Points on a hilly landscape, in no order, each with its height.
A ball rolls from a point to the lowest of its 4 nearest points, and stops where none of them is lower. Distance is the straight distance between rows; heights are no part of it.
q_658 h=459: [ 26 -12   8   7 -26  12   1   5   2 -15  30  -4  -2]
q_694 h=145: [-31  25 -14  -9  17  -9   1   1   1  -2  -7   5  -5]
q_547 h=135: [ 23  -8  -1  -7 -21   8   6  11  -6 -11  12  -3  -9]
q_328 h=310: [-30  12  -7   1  22  -4   6 -14   8  -9  15   9 -10]
q_620 h=190: [-12  -2   2  -9  13 -14 -12  -6   3  32 -39  -1  19]
q_808 h=651: [ 22  -2  -3 -12 -14   5   5  21 -14   0 -14  -3  -4]
q_178 h=418: [-28  17   0   3  20   3   4 -25  17 -20  32  14 -15]
q_825 h=107: [ 25 -15  13  12 -11  -5 -18  17  -1  29 -22  -7  31]
q_577 h=347: [-13  16  -9 -18   3   4   9 -13  15 -20  22  20 -28]
q_304 h=661: [ 33   5  -4  -5 -32   7  -1  27 -12 -16   4  -4  -2]
q_921 h=521: [ 18   9 -11 -15 -12   5  12  12 -17  -6 -18   4 -16]
q_39 h=350: [-30  10   2  15  25  -2   8 -30  10  -9  17   6   0]
q_598 h=335: [-15   8 -11 -19   5  -3  13  -3   1  -9   4  12 -23]
q_788 h=319: [-17 -14   5   6  16   0   7 -18  -1  13  -7  -3   2]
q_925 h=437: [ 10 -24  13  16   2   6   5  -7  -1  13   2 -12  16]
q_969 h=198: [-16   6  -5  -9  12 -10  -4  -2  -1  23 -33   2   5]
q_149 h=121: [-34  12  -5  15  33 -12 -11 -15   9  11  -4  -2  15]
q_684 h=91: [ 18 -19   9   6 -14   8   2   3  -2  -2  14  -8   6]
q_437 h=528: [ 14  -3  -4 -16 -11   3  12   6  -8  -6  -2   1 -17]
q_715 h=294: [  1   1  -7 -14   3  -6   0   8  -8  14 -31  -1  -2]
q_215 h=112: [-36  20  -8  15  36 -10  -8 -16   7  -5  11  -2   8]
q_277 h=479: [ 22 -10  14   7 -18  -1  -9  21  -7  10 -12 -10  17]
q_301 h=512: [ 22 -14  10  18 -23   7  -4  12  -3  -6  18 -14  15]
q_485 h=336: [  0 -23   9  12   8  10  11 -21   1   2  10  -4   1]
q_146 h=236: [ 10  -9   5  -6   4  -9 -14   2  -2  39 -42  -1  18]
q_983 h=632: [ 22  -1   7  13 -40  11 -11  16   3 -20  31  -7   5]
q_441 h=499: [ 19 -12  17  32 -26   6 -14  11   3 -10  17 -17  24]
q_353 h=397: [ -5  19 -15 -17   5   2  10   9 -12  -5 -29   6 -16]
q_266 h=126: [ 29  -6   2  -9 -27  10   0   1   5 -17  32   3 -17]
q_468 h=427: [  2  20 -15 -23  -3   4  12   4 -10 -16 -12  11 -26]
q_192 h=717: [ 23  -7   4   9 -28   2  -8  26  -7  -7   4 -10   7]
q_165 h=65: [  0 -17   6   2   3   7  14 -19   2  -3  12   0  -6]
q_654 h=326: [  4 -11   2  -4  -2   8  11 -15   2 -10  23   4 -14]
q_616 h=306: [ 10 -20  13   7   1  -2  -8   2  -1  31 -26  -3  21]
q_352 h=348: [ 16  -4  -3 -16 -15  11   8 -11   7 -15  27  11 -29]
q_134 h=141: [-33  12  -9   3  25 -17 -11  -9   8  18 -21  -2  13]
q_807 h=411: [  8 -12   4  -7  -5  -1   3   7  -5  16 -22  -6   4]
q_201 h=203: [-20  36 -18 -15  16  -9   0   6  -3 -21   4  17 -18]
q_320 h=612: [ 26  -6   3   7 -29   5  -4  17  -1 -13  18  -9   3]
q_965 h=586: [ 26  -5   4  -2 -14  -2  -7  24 -13  12 -28  -4  12]
q_890 h=241: [ -9 -12   6  -1  14  -4  -2 -10   2  24 -19  -5  10]
q_789 h=420: [-10  -2  -5 -13   5  -1   8  -1   0   2  -6   3 -12]
q_24 h=265: [-14  23 -13 -19   7  -2   9  -2   3 -20   6  16 -25]
q_371 h=101: [-38  18  -3  26  36  -6  -3 -29  10  -8  15   0  12]
q_247 h=382: [ 18 -17  23  30 -17   1 -22  14  -3  13  -1 -16  34]
q_159 h=327: [  2 -24  10   8   7   4   0  -9  -1  19 -12  -9  18]
q_376 h=416: [ 11 -20  10   5  -5   1  -2   5  -3  20 -10  -6  12]
q_804 h=95: [-31  32 -20   3  29 -17 -15   7   2  -4  -5   1   9]
q_929 h=228: [-26  31 -15 -10  18 -11  -1   0   6 -20  15  18 -16]
q_370 h=393: [-11   0   4  -5   7   6  13 -22  12 -15  26  11 -23]

Call two points neighbours if one is among the 4 nearest of the other. Go from one point of each pair to the other, from neighbour to neighbour, staying as low as possible. Name the highest point that can't be avoided.
q_804, q_266 => q_352
q_804, q_165 => q_788
q_804, q_371 => q_215
q_684, q_266 => q_547
q_804, q_825 => q_616

Where does a ball stop that starts at each point below?
q_320 => q_684
q_715 => q_804
q_983 => q_684
q_376 => q_825
q_24 => q_804
q_577 => q_804
q_192 => q_825
